Points on a hilly landscape, in no order, each with its height.
From any point a ball rolls to the lowest of the 2 points nearest to it. It stops when none of these is lower. Distance is the straight distance between rows; heights are no part of it.
fata h=689: [ -1  39 -45   0 -50  43   3 -15  10  38  38 -32   0  16  20  35 -10  -5
 -27   0  -1 -42   8 -69 -16  40 -15 -18   9  14 -26  30 -35  17  20  -9
  47   9 -45  51   1  53 -15   0]
divaf h=236: [ 28 -27  17 -11  28  23  -8  21  28  14 -11  27  15 -38  -9  10 -29  -1
  -5  -2   7  19 -15  15  -4 -38  20 -38   9   4  19 -14  17  11  20  11
 -63   9 -12  -9 -33 -16   2  12]
domuf h=195: [ 17 -26 -12  31  55  -2  31  36 -31   7  -6  22  41  22  16  21  25 -23
  -3 -49  14  -1  35  29 -59 -13  19  15  27   7   6  53  17  -2 -12 -21
 -54  18 -25 -29  -3  21  -6  29]
dipu h=384: [-32 -26  23 -18 -10 -50 -33   3 -22 -18  17  37   4   2   7  -7  30  -2
  21 -28  -4 -32 -18  27   6  32  25  46  -2   8 -37  19 -19 -22 -15  12
 -18 -32  13 -17   1 -27  20 -25]
Pab h=607: [  7  -9 -16 -33 -66 -54  14 -32  36 -10  13   4  12  15  21   5  -3 -24
 -13  11 -19   3 -15 -17   8  24 -38  63 -31 -23  -8   5  -3  -5 -37   2
 -25 -20  42 -15   9  -5  36   1]
mivi h=549: [-26 -42  40  -3  -5 -27 -18 -16  11  28  32 -40   1   3  41  38  -1 -45
   3   4  10  21 -10 -27  42 -10  31  24 -30  -1 -30 -18 -11 -17  40 -10
   3 -12  12 -40 -15 -21   4 -17]
kuv h=580: [-27  29 -18  46  -7  45  31  21  10 -14  -7 -65  -7  24  42  24 -10 -87
 -56  19 -11   2  28 -17  37  30 -16 -14 -27 -12  11  13  20  48  47  -4
  21  19  -7  11 -35  -5 -26  11]
Gare h=306: [ -5 -26  18   4  30  24  -5  41  32  16   2  -1  13 -32   9  13 -44   2
 -25 -19  17  17 -19   2  14 -63  36 -40   3 -12  19 -16  23  19  44   3
 -32  13 -44  11 -45 -37 -11 -14]
lugot h=102: [-26  10 -30   6   0  18  14   2  -7 -20 -10 -21 -30  -9 -38 -23  25  22
 -15  -5 -15 -28 -17  15  15  19 -28   9 -16 -28   2 -27  -2  26  -3   9
  44   3   8 -39  17 -32  13 -15]
vupeb h=191: [ 14 -18   4 -15 -14 -45  22  10 -45  -7   6  19  28  30   9  16  44  -3
 -17 -46   5 -16  28  22 -26  16 -15  44   8   4  -3  19  29  10 -57 -27
 -18  15 -13 -35  35  18 -12  -2]
pozu h=485: [ -7  45 -22  -8  -5  -4   6  13  -9 -33 -28  41 -24  -5 -35  -2   4  25
  18  21 -24 -35  -4  12 -18  23 -27  32  -1  12  29  16  -9 -28 -13  14
  17 -30  23  27  22   7  14 -12]
Mufu h=253: [ 44  27 -11 -30  10  28  16   6  46   8 -10  24  -8 -39 -35 -22 -28  34
   6  16 -24   9  -7   3   1  -9 -29  -8  22 -20  36   4  40   0   6   6
 -32  -4  13 -18 -16 -12 -21  23]
tanav h=283: [-19  33 -29  26  55  65  -1  41  13  14 -19  -9 -14 -18 -14   6  -8  -3
 -14 -11 -12 -34 -13  20  -9   3  -4 -13  14  11  18  -1  25 -11  45   2
  11   6 -14  12  -4   7 -37 -19]
kuvo h=649: [ 40   3  28  16  22  -6   9  19 -28  22   7 -15  -7   6 -50 -49 -20  42
  25  -6  26  29  13  20  23 -30  13 -49  23 -17   4   1  -2  40  10  33
  -9  30 -14 -35  -7 -25  18  30]
lezi h=212: [  1 -17   5 -10   0  -6   5  -1 -24 -31  -1  26  21 -17   8 -26  12   2
  16 -37  -3 -11  -5   8 -35  -3  14  27  15   3  -1  12 -15  13 -51 -15
 -23  20  -9  14  -2  -2  15   9]
Gemu h=368: [-21 -47  29 -13  24   7 -10  37  28  10  20   5 -11 -41  24  10 -11   5
  10 -19  38  -8 -18 -10  16 -61  44 -28  -2 -17  -8 -17  11 -20  49  -2
 -36   0 -28  33 -28 -30   0 -45]
Sofi h=533: [-16  42 -31   2 -28 -10 -11 -19   9 -20 -23  51  -6  35  -4  30  -9   7
  16  46 -23 -16   5   1 -28  44 -55  30 -14  16   0  32  -3 -54 -17 -11
  29 -55  20  58  33  31   0 -13]
godas h=675: [ 22  30  -5  40 -13  -4  22  38 -38  32   1  15 -19 -10 -64 -36  -7  33
   8   3  14 -17  25  10  26   5   3 -33   2  10  -3   3  -9  19  55  64
   0   3 -39 -19  -4   2  17   3]
vope h=565: [-21 -17  21  11 -22 -45   2 -31   6  27  32 -45   0  39  36  32   3 -51
  -5   4 -20  13 -13 -31  42  -1  25  42 -30 -12 -24  12  -4   3  17 -42
  19  -7   4 -38  -2 -18  -5  -6]
Mipek h=53: [ -4  28 -13  33  -6   8   9   7   0  22   9 -40  -6  -7 -23 -28 -26  12
  -1   1 -15   9   1  -7  41 -20   0 -19   3  -9  18 -10  16  14  31  -2
  42  14 -14  -7  -9 -19 -30  -9]
Rozak h=550: [ -9 -20  34 -37 -24  18 -37 -24  21 -42  12  37   1 -41  11  14   1  12
   6  25   0   6 -12  21 -21  21 -25 -22 -17   7 -38 -24 -16 -26 -18  27
 -12 -20  46  21 -12   0  25  24]
midu h=240: [-37 -46   2  -7  21  44  -1   9  25 -26   6  -5  12 -27  57  -2   5 -40
 -12 -35  -9 -18 -37  19 -18  -1   3  24 -12 -18 -38 -16   6  17 -21 -14
 -29  11   7  -6  -9 -15  22  -3]
nafon h=422: [-14 -44  26   1  43  -8  -6  29  -7 -14   0  32 -20 -13  13  -2  -2  -9
  32 -21  20 -13 -23  18   1 -54  59   1  -2  -4   3  13   1 -21  25   7
 -43  12  -3  15 -26 -32  20 -29]
gozip h=661: [-12   8 -23  16 -67  10  20 -20  11  28  45 -17 -10  17  29  45   2 -35
 -28  -2 -14 -42  19 -68   8  25  -9   6 -16  -2 -29  25 -19  23  32 -26
  20  -9 -53  34  -2  30  -1 -11]
lera h=635: [ 51  -7  14 -11  14   2 -13  18   3   6 -10   2 -13 -15 -52 -52 -21  39
   5  24  25  15  -9  31  39 -28  -1 -50   7 -15   1 -20   8  31  19  50
 -30  17   5 -41 -20 -26  32  27]
Bis h=174: [ 36   1  21  -5  40  35   2  17  12  23 -21  30  15 -30 -23   9 -38   8
   6   0  16  42   9  15 -25 -30  25 -50  31  20  38   6   8   7  19  19
 -56  12 -20  -5 -32  19  -5  40]
Kir h=403: [ -4  50   7 -14  -7  36  20  14  38  17  -8  -1  20 -43   5 -38 -53 -19
 -21 -10  32  36   7 -20 -14 -28  29 -37  32   7  37 -14  19  19  20  39
 -18  34 -14  37 -16  47   7  20]
Zava h=272: [ 49 -30  30 -36  15 -51 -10  -5 -40  -1  26 -23  -6  44 -22   7  28  48
   7 -16  12  20  31  21  24 -13 -17 -16   0 -24  -3 -21  22  20 -53 -20
  18  -1  27 -63  38 -40 -15   3]
detas h=685: [ 13  56 -49  14 -17   7 -15   1 -21  31  -4  -6  -6  35 -33  -5 -16  28
 -11   5 -15 -17 -21 -22  20  37 -23  33  19  23  -4  20 -20  -2  -8 -31
  68   1 -16  17  17  33 -19  -8]
zud h=323: [-29 -38  24  -4 -13 -40 -30 -25 -23 -24   6   8 -14  16   7 -10  19  -7
  16  -8  -3  -9 -33   8   5   6  26  30 -18  -3 -27 -14 -32   3 -30  -1
  18 -12  14   7  20 -29  35 -28]
tepe h=548: [-12 -11   2  10  -5 -32 -17  -4  13 -22 -22  -6 -32 -10 -29 -33  -3   5
   9  43  20  -8 -12  12  44 -24  11 -30 -33 -18   9 -36 -26  -6  18  46
  20   5  38  -1  23 -33  44 -34]
nas h=666: [ 26  75 -38  11 -35 -14 -36  18 -26  53  -5  15 -13  41 -44  -5 -15  31
 -12  24  29  -2 -16 -14  28  38  -2   5  11  58 -12  16 -32 -28  14  -7
  59   6 -14  41  27  64  -9 -17]
Pamo h=411: [ 27   7  -8 -25  40  38   4  12  51  40   0  41  11 -31  11  20 -13  13
  24  16  -1   1  26 -13 -39 -21   5 -57  24   8  27  10  29 -39  35   1
 -43 -19 -22  38 -17  24 -48   8]
sulim h=361: [-17  -5 -11  21 -12  16 -13 -24  -4  14  15  19  -8   5  -4  49  24  -6
  -6  17 -29 -23   7   3 -19  51 -33  22 -19  21 -27   1 -13 -25  10 -16
  24 -50  -3  -4  22  15 -13  -7]
zige h=347: [-25 -36   3  15   5  22   7  21  32 -12  -1   3  12 -32  38   1  -6 -42
 -21 -17   2 -20 -23  -6   3 -27  14  16 -12 -18 -14 -17  19   7  16  -3
 -29   9 -12  -3 -13 -10  15 -22]
baza h=505: [-22 -11  44 -45 -49 -18 -27 -46  -2 -47   8  31  -5 -10  18   9   5  12
  13  19  11   6 -29 -11 -35  15  11  -9 -15  23 -25 -14 -38 -26 -34  10
  -3  -6  23  67 -16  16  29  -6]
tis h=341: [-10  16  17  -1 -20  25   7  27  32   1 -28  -2   5 -42   0 -18 -30 -10
 -17  16  47  18  -3 -14   5 -25   6 -48  -1   9  20 -35   6   9  37  58
 -37  19 -11  39 -15  40  23 -16]
fovun h=495: [ -7 -46   8 -44   8 -26 -12   2  -9 -11  18 -35  23  15  46   0  34  -9
 -23 -34   7   0 -13  36  11  16 -16  34 -19 -10 -33 -19  25   4 -42 -23
 -11  28  24 -82   8 -24   7  -6]
Loteb h=136: [ 34 -24  -1 -13  20 -27  44  29 -32   1  12  33  33  27   9  26  47   3
   3 -54   1  -8  51  36 -40  11 -11  22  22   3  -1  43  38  -1 -41 -13
 -51  25  -4 -37   6  30  -3  16]
Ririb h=658: [ -9   9   2   3 -17  -9  -2 -39 -28 -35 -36 -37 -12  44   3   2  12 -24
 -21  11 -15  17 -23 -17 -10  10  13  20  -8   9  10 -20 -35  33 -44  -9
  39  13   3  -1  19  16  35  -2]
pibe h=479: [-22  37 -17  45  25  73  12  42  14  33   6 -73  -2  25  45  45   5 -29
 -41  -5  39  17  36 -17  12  37 -38 -40   3  18 -16 -11   4  -1  83   8
  18  -4 -36  48 -24  40 -51  -9]
lutu h=593: [-34   0  10 -25 -20  38 -14 -49   7 -33  -8 -10 -39   4  10  45  18 -18
  -5  16 -25 -14 -17   1 -35  50 -24   8 -29  -6 -24 -12 -42  16 -18  12
  22 -12  35  30  14  13  35  10]
zupud h=673: [  0   0 -14  17  -9 -17  15 -24 -16 -37 -28 -59   3  48  28  -5  22 -40
 -43  16  -3  33   0 -18  12  -5   8   7 -33 -12  13 -21  -6  32 -31 -26
  21  34   4 -42  11 -12  22   2]
mes h=297: [-22 -35  -7  19  60   9  -5  26  13   2 -34  46  23   6  41   0  20 -57
   9 -15  -6 -15   2  40 -54 -18  14  27   5 -25 -18  25  30  -7  -3  23
 -66 -16  -1   3  18  11  -5   5]
bukor h=555: [-42  40  -6  29  19  54  10   7  -9 -12  -6 -77 -35  30  36  30  -7 -58
 -40   9  11  10   4 -15  30  21  12 -13 -27   8  14  -9   0  22  52  -8
  51  27   1  12 -36  -7 -19  -2]
Bopak h=609: [-28   6 -15  62   0  36  22   7   6   7  17 -39  -8  24  50  41   4 -65
 -38  12 -15 -23  12 -18  50  25  -6  21 -33 -15 -20   9  35   5  55 -52
  25  -1 -14 -13 -28 -18 -33  -5]
nurep h=636: [-13   3 -18  36 -35  14  22  -7  25  33  40 -13   7   7  39  42   4 -45
 -15  -4 -28 -27  23 -43  25  20 -12  29 -19  -4 -24  21  12  -8  32 -41
   8 -19 -32  -7  -5  20 -22 -10]
Visev h=232: [ 27  -7  -9  -9   9 -39  20  -7 -37  -7   9  46  25  -1 -12 -16   6  16
  33 -30   9 -12  17 -20 -30 -13  53  13  38   9  17  52 -38  -9 -24 -12
  -7  25 -20  38 -13   5  23  15]
kom h=204: [-21 -36   0  -6  32  -8 -10  15  12 -20 -29  31  28   3  45 -12  31 -44
  10 -22  -7  -8   3  52 -43  12 -11  40   1 -17 -27  14  22  -7 -47  18
 -63  -9  31  -7  21   4   7   9]
vol h=684: [  8  31 -20  38 -19  -2  27 -28  -2  -5 -30 -47   9  50  19  15   5 -47
 -30  23 -20  30   9 -18  26   7 -18  21 -16   8  27   1  12  20 -25 -44
  23  24   2 -22   1  16 -10  13]
riduv h=54: [-23 -36   6 -23   9   9  -6   0  11 -32   3  12  26 -15  57 -16  17 -30
   4 -31  -8  -3 -22  35 -28  20 -12  38   1   1 -34  -8   3   6 -69  -5
 -50   6  28  -2   5  -6  22   8]
Zus h=647: [  4  54  -4  25 -24 -36 -11  -7 -38  29 -21  -8  -9  29 -43 -21 -17  10
  -3  23  16  15  -5 -15  20  -2  21  -2  13  40  20  -7 -27   7   5  18
  51   8 -17  20  28  36  10  -6]
bet h=238: [ 35 -16  11 -34  -6 -77  27  10 -45  -8   8   1   9  50  -4  25  31  20
   1 -31   5  -1  36  15  23 -25  -2  30   2 -10  20  13  44   4 -57 -26
   1  11  11 -38  28  -5 -18  -5]
gan h=417: [  0  -6 -15   2 -59 -26   6 -24 -17  10  25  22  -8   7 -33 -14  -1  26
  -7  -2 -18 -19 -13 -24  -4  22 -24  18  -6 -12 -23   8 -14  23 -12  -3
  25 -26 -30  -4  22  -1  15 -10]
bim h=613: [ 51 -19  12 -39 -12 -10 -26  -8  21 -31   4  33   2 -35 -34 -39 -21  43
   8  40  16   1 -13  29  26 -17 -29 -11  -1 -13  -6 -11   7  -4  -7  35
 -38  -8  38 -24 -19 -23  38  45]
Bog h=662: [ 35  38  -1  39  32  -3  21  49 -54  36   1 -17 -20  19 -63 -31  -8  40
  13 -16  13  15  19  22  11  -7  25 -31  21  19   8   5  -8  15  43  47
  14  18 -25 -30 -18   0  12  23]
gefed h=199: [ 22   0   7   1  20 -37 -12 -15 -14 -17 -23  -6 -17  22 -17   7  13  21
  31  14 -25  19  -6   6  39 -28  11  31   8   2  41  -3   2 -26 -31 -39
  21 -22  34  -8  12 -29 -21  -5]
nef h=357: [ 14  -3  10 -44 -20  10 -14 -35 -31 -19  26 -14 -11   3 -36 -20   7  70
   3 -26 -17   1 -24   3 -19  23 -34  13  23 -29 -17 -12  -4  36 -56 -17
  37  -8  -7 -18  13 -20   0  21]
Vimub h=322: [ 11 -28  34 -29 -16  -3  -7 -23  20   9  31  17   6 -51  12 -15 -33  18
  36   3  21  30   0 -30  11 -43  32 -24   8  -6  -1 -15  -6  -6   5  -4
 -17  10  -9  21 -25  -7  -3   5]
Boku h=438: [ -3  -3  -2  23  11 -11   4  23 -13 -34 -31  52 -10  -7 -21   6  30  -5
  12   9 -19 -32   9  33 -26   9  -5  22 -10  12   7  21  -2 -25  -2  26
 -26 -20  18   2  14   0  21  -5]
sapu h=340: [ 32  34  41 -55  -7 -27 -30 -37 -21 -32   6  41 -13  -8 -41  -3 -17  67
  40  28  -4  20   3  -8 -22   4  21  -2  41  17  22  16 -20 -30 -23   4
  24 -23  21  37 -20   5 -11  32]
vup h=172: [-17  25  14  20 -25  -1  -4  -5  -4  34  34 -37 -16 -11 -22 -24 -29  27
  13   3  16  -1   4 -33  25 -17  12 -39   3  -9  -2 -14 -17   7  36  27
  47  13 -25  34   7   2 -14 -27]
sesuk h=702: [  8  37 -67  21 -41  11  -9   7 -15  43  29 -10   5  18 -19  -1 -16  29
 -24  -4 -11 -42 -13 -42   3  32  -7   2  14  19 -25  38 -27   9  10 -18
  73   6 -53  19  14  22 -26 -11]
fod h=263: [-34  13 -25  30  -7  25   5  -4 -12   5   2   0 -27  -8 -25  14  16   7
  -9  11 -14 -44 -10  -3  11  32 -20  16 -19   8  -9 -13 -11  -8  28   2
  47 -16 -15  -2  17  -2  -4 -32]
bife h=362: [ 18  15   3 -29 -14 -21  -2  -7 -30 -10  17  29 -20  -3 -53 -39  -6  69
  35  -7 -13 -19  -6  -3 -10   7 -12   7  19 -24   1  17 -22  18 -24  15
  18 -16  -7  12  11 -22  19   3]
zut h=324: [  0 -18 -12  25   1  30   9  23  -2  13  11  18  15 -38   4  -1  -4  -8
  -1 -27  -7 -26  16  -9 -23 -10   7  -5   6   7  -6   8   0   1  20  -9
 -16  -1 -43  -8  -7   3 -14  -2]
Tol h=304: [ 32  18   5 -44   3 -44 -14 -27 -22 -25   5  35 -12   7 -28   4  -6  55
  35  -2 -23   5   2 -18 -20   6  17  31  40  11  23  25 -20 -29 -47 -25
  17 -35  19  42 -11 -18 -21  13]
Nezup h=584: [  0 -14   3  -6 -48 -56   0 -42  23  11  11  -7  -2  25  19  28   6 -38
  -6  23 -23  15 -15 -21  37  10  -2  55 -33  -1  -6   2  -8 -15  -3 -13
  -1 -25  29 -26   5  -3  15  -9]
kupo h=370: [ -8 -42  -5 -25 -26 -17  16  27  -1   8  65 -18  25 -16  32 -45   4  28
  -8 -27  13 -23 -13  33  25 -21 -30  -8 -21 -38 -56  -7  34  47 -35 -19
 -10  40  -3 -38   4 -39  13  -5]
Doza h=508: [  9  26 -18  41 -25  -6  14 -23  10  28 -28  28  25  10  -4  11  -6 -23
   4  41 -13  16  29 -11  -2  15 -33   7  -4  24  16  12   4 -10  -7  -2
  -2 -17  -4  10  28  53 -12  13]
Rak h=466: [-24 -25  26   2  33  10 -12  18  -9 -31 -33  12 -17 -19  15 -13 -18 -15
  17  -2  40   9 -27  14  -6 -61  53 -10  -7   8  24  -9 -15  -2   6  16
 -27  30  -2  29 -16 -14  29 -27]
Vigaf h=255: [ 17 -34  -5  19  47  29   8  33 -35   3   9  29  24 -14  -1   8   6   4
  12 -49  10  -4  17  22 -53 -12  28 -10  25  20  -8  35 -16   8   1  -9
 -42  15 -35 -17 -33   6  10  25]
kefa h=261: [ -6 -25  19  11   8 -53 -21 -27 -16 -22 -13 -12 -19  31  -8  -5  20   0
  18  10 -13   4 -16   4  21 -18  26  22 -12 -11   7 -16 -19 -13 -27 -13
  31 -18  29  -8  34 -40  13 -23]
gupu h=617: [ 19   7   0  42  13 -58  11  12 -28  -4 -23 -37   2  49 -22 -40  10   1
  -7  16  13  24  24  -4  39 -29   5 -25 -16 -11  25 -15   9  21 -15  -2
  25  19   3 -40  45 -38   2 -16]
duno h=440: [  3  38 -18  18  -6  28  34   4  45  25 -23  -2  37 -26   9 -18 -48 -29
 -20   5   1  34  20 -20  -6 -25   3 -28  28   2  43   7  33  13  14   8
 -17  25 -15  22  -8  39 -19  23]
Pav h=633: [-34  24   1 -22 -14  27 -13 -45 -23 -20  -6 -49 -53  28  -9  18   9  -4
 -14   3 -22 -12 -40 -16 -13  29   6   9 -12   2  -8 -17 -49  36  -8  -1
  62  15  14  23   7  10  28  -6]
num h=99: [ 41  24  17 -17  54  36  -9  11  -8   0 -35   0   3 -12 -33  -1  -9  19
  17  -1 -10  42   3  31 -38 -15   7 -22  48  20  44   0  13   8 -13   5
 -26   7  19 -21 -11  25 -14  51]
rer h=583: [ 22 -29  11 -44   6  29 -31 -13  44 -29  -6  29   8 -48   0  -6 -20  16
  -2  27  -5   5 -18  30 -13   4 -33 -19  -2  -7 -19 -30   5  -7 -15  28
 -36 -14  58  -1 -14  -8  23  38]
doram h=310: [  0 -29   1 -17  -4  -1  11  17  -2  -8  37 -22  -2 -16  -9 -42   3  49
   8 -30  -5 -19 -12  27   8 -26 -24 -16  -6 -57 -22  -5  23  42 -24 -21
  11  33   5 -27   8 -58   0  -3]
kor h=239: [  0 -22 -19 -26  12  16  11  16   6 -26  -2  -9 -21 -28 -25 -31  19  37
  -9 -23  -9 -21 -26  34   9  -9 -29   0  -8 -44  -1 -20  16  25 -18   0
   0  18  18 -38   3 -52  11  -3]
Zivo h=254: [ -6  22  23  -9 -36 -10   3  -6   7  14   6  -4 -15 -35 -23 -35 -25  24
  24  22  34  13  -1 -31  22 -34  21 -37   0  -7  16 -19 -10  -8  30  39
   2  15 -10  42  -3  17   9 -20]
zer h=697: [-10  38 -17  68 -21   5  36 -12  -5  18 -24 -37  28  36  29  15 -33 -63
 -37  18  18  44  28 -29  33   2   1   3 -13  34  30   9   1  14  19 -17
  23  30 -28   9 -13  32 -19  15]
dafid h=456: [-26 -16  45 -31 -32   4 -18 -29   5 -32  18  15  28 -16  41  24  29   2
  18   8  41   8  -2 -25 -61   8  12 -33 -11  24 -28  -8 -41 -43  -9  -5
 -32 -22   1  73 -15  46   4  -4]
negu h=600: [  4 -13 -18  59  25 -40   6  24  -2   0 -22 -28  -6  26 -15 -47  -3 -21
 -26  23  22  19  17  -6  54 -23  13 -37 -35  -9  11 -27  13  13  34  29
  10  17  -1 -46  22 -66   6 -26]
vopup h=552: [-38   3   9 -13 -31  19  -6 -26  -2 -37 -16  16 -12 -11   9   1   5  -7
   2  15  -8 -22 -22  -6 -39  29 -11  11 -18   8 -10 -14 -36   4 -24  26
  12   0  11  49  14  30  42 -16]
niv h=360: [  0 -19  19 -25 -24   7   3 -17  32  21  49  -9   1 -42  29  17 -13  12
  21  -3   8  11   7 -55   7 -34  25 -19   2  -9  -1 -14   1 -26  28 -24
  -3  -3 -24  26 -30   3 -23 -13]
Seto h=523: [-39  59 -11  23  30  78   4  20  -2  14   5 -78 -35  32  28  43  15 -43
 -31  -3  33 -11   3  -9  32  47 -20 -15 -19  12  -7  -4 -10 -11  65 -21
  38  24   3  50 -22  27 -41 -17]
Soz h=69: [ 37 -13   7 -31  12 -35  27   8  -6 -11  12  57  38  11   7   3  36  16
  23 -43  -5  10  46  28 -43  26   1  19  32   2  -4  41  18 -15 -53  -1
 -73   0  24  -9 -19  15   7  33]
lisef h=524: [-32 -55  28 -16  14 -17 -20   4   3  15  31 -41  30  -2  52  -5   1 -30
  -2 -29   6  12 -29   6  32   0  16  23 -20 -13 -48 -15  -7   7   4 -21
  -6   3  10 -69 -20 -36   9  -4]
maped h=373: [ 16   7 -22  16  31  58  -4  14  40  54   0  13  16 -27   5  26 -18   0
   2   7 -15   5  29  -1 -12  -8 -18 -46  19  10   9   1  35 -16  39  -5
 -23 -23 -31  11 -10  25 -57   7]
Kad h=631: [ 14   2   7  38 -20 -68  -2 -22 -48  15 -27 -15   3  63 -36 -22   0   2
 -10  23   8  28   4 -22  21  -4   9 -12   0  21   7 -11 -19  31 -20  -8
  43  -7 -17 -17  43  -1  10  -3]
Gof h=350: [ 25  40  30 -46   0  12 -25 -36   5 -19  -9   4 -24 -21 -28  -1 -17  47
  32  38 -13  38 -11  -3   2  -3   1   2  25  17  41 -12   1 -33 -19  -4
  22 -17  39  11 -11  16 -16  25]
Zim h=540: [ -5  17 -11  -3 -37 -19  -3 -34  21   0  -2  56  19   1   8  22  -2  -5
  16  40 -19   3  28 -15 -41  24 -27   7  -8  14  -4  25  -5 -39 -17   4
  -1 -44  12  40  23  40 -10   9]
gav h=256: [ 27  -2  12 -16  19 -46  -5 -17 -33 -10  10 -11   2  26 -19   1   2  42
  36 -25 -28   5  -5 -11   1 -27  18  28  33  -8  24  22  -7  -7 -49 -54
  30  -9  14  20  13 -30 -36   9]
duzud h=314: [ 11 -16   3 -34  -6 -18  -6 -26 -30 -12  20 -37 -16  28 -24   2  26  55
  -5 -22 -22   4 -12  13   2   8 -31  13   2 -35  -9 -20   6  22 -52 -34
  49 -11  10 -39  28 -41 -11   3]
Tatat h=400: [ -6 -15  19 -11 -18  29   1  -9  19   7  28 -21   6 -37  34  34  16   6
  10  -2  40   4  11 -51 -33 -11  12 -32   2  11  -2 -17 -20 -36  28 -19
 -21 -16 -30  47 -18  38 -15 -13]
Gono h=367: [-19 -37  -4  28  55   3 -17  21  10  15 -58  45  29   6  25  17  11 -54
   1  23   8  18  21  43 -46 -33  13  -2 -11  -5 -15   9  21  -2  14  37
 -54 -21  -1   4  14  21  -7  13]
Mutim h=369: [ -6  26 -24  29  36  27  21  44  -2  -8 -43  12 -22  -8 -34 -18  11  -5
  -7  -3 -17 -34 -11  28  -5  -1  -4   0   2   5  28   5  16   6  24  27
  -9  10  -2 -12   6  -1   8 -15]
muz h=578: [ -1 -19 -20  32  29 -31 -16  13  18  -8 -22 -16 -24   3 -28 -44  -8  -8
 -17  41  31   4   4   5  59 -20  17 -60 -35 -16   3 -51 -16   2  45  54
  14   9  27 -33  20 -59  35 -28]
nit h=309: [ 44  41  13 -44  10  24 -13 -15  47 -12 -24  24 -12 -28 -29 -11 -35  32
  19  54 -16  36  -2  10  -4  -3 -25  -6  22   2  41  -3  31 -28  -7  11
 -14 -22  49  -4  -8  14 -18  41]
Gefa h=473: [  0  25 -27  40  11  20  23  -6  32  22 -36   7  27  -3  15   3 -24 -41
   1  19 -12  23  21  -8  -3 -19 -13   1  11  12  34  12  27  -9   1 -12
 -15  13  -4  16   9  40 -31   9]
puv h=425: [-49 -34  20 -27   6 -33 -35  11   4 -14   6  23  15 -15  24   8  28 -10
  14 -27  -2 -41 -22  41  20  62   2  47  -1   1 -42  14 -11 -40   2  22
 -28 -32  31 -55  -5 -29  10 -19]
dudo h=470: [-20 -44  -5 -39  18 -17 -12  -1  23 -12   4 -20  13   0  34  13  36 -17
 -20 -34  -5 -19 -20  43   7  47 -28  53 -13 -17 -26 -13  17 -24 -24  -7
 -22  -6  46 -80   9 -27   3   1]
vif h=431: [-12  14 -21  31  18  73   1  19  21  45  10 -39   7 -16  25  36   2  -6
 -17   0  12   0  38 -22 -18  16 -30 -46  15  13 -16 -17   7  -4  55  11
  11 -15 -41  30  -7  46 -45  -7]
fezis h=159: [ 28 -13 -19 -23  16  -9  25  -2  13   3  17  65  34 -14  25 -15  12 -10
  31 -36 -10 -21  43 -11 -63   9  33  11  36   8  11  52  -6 -30 -24 -14
 -38  -1  -8  16 -19   4  -3  26]
sozud h=412: [  0 -11  -9   2 -43 -17  -8 -34 -16   3  15  18  -5  19 -19  25  17   8
 -15   4 -30  -5 -11   0 -17  48 -30  32 -10  14 -23   2 -11   4 -16 -15
  17 -48  -5 -19  21   6   2   2]
feri h=171: [ 10  28 -26   6  14  36  16  16  26  10  -5 -13  -2 -27 -17 -14 -17  19
  -9  -5 -35   0 -13   7  15 -15 -16  -8  15  -9  30   3  43   4  16 -24
   5  11  -5 -16 -20 -14 -41   5]
Fad h=510: [-23  10  12   4  31   2 -14  16  -5 -16 -35 -20 -44 -13 -21 -24  -6   2
  16  12  23   2 -22  16  16 -42  41 -27  -9   3  33 -26 -12 -10  28  33
  14  19  16  11   3 -17  17 -36]

Two balls start at each pair of points below. Name the first point that both come to, or write none.
vol, gan | none
Gefa, Boku | Mipek
nas, Doza | none

Where does a ball stop that starts at each point below?
Bog | Mipek
godas | Mipek
fata | maped
zer | Mipek
niv | Mipek
dudo | gefed
Pab | lugot
bife | Soz
zut | Soz
sesuk | num
Rak | num
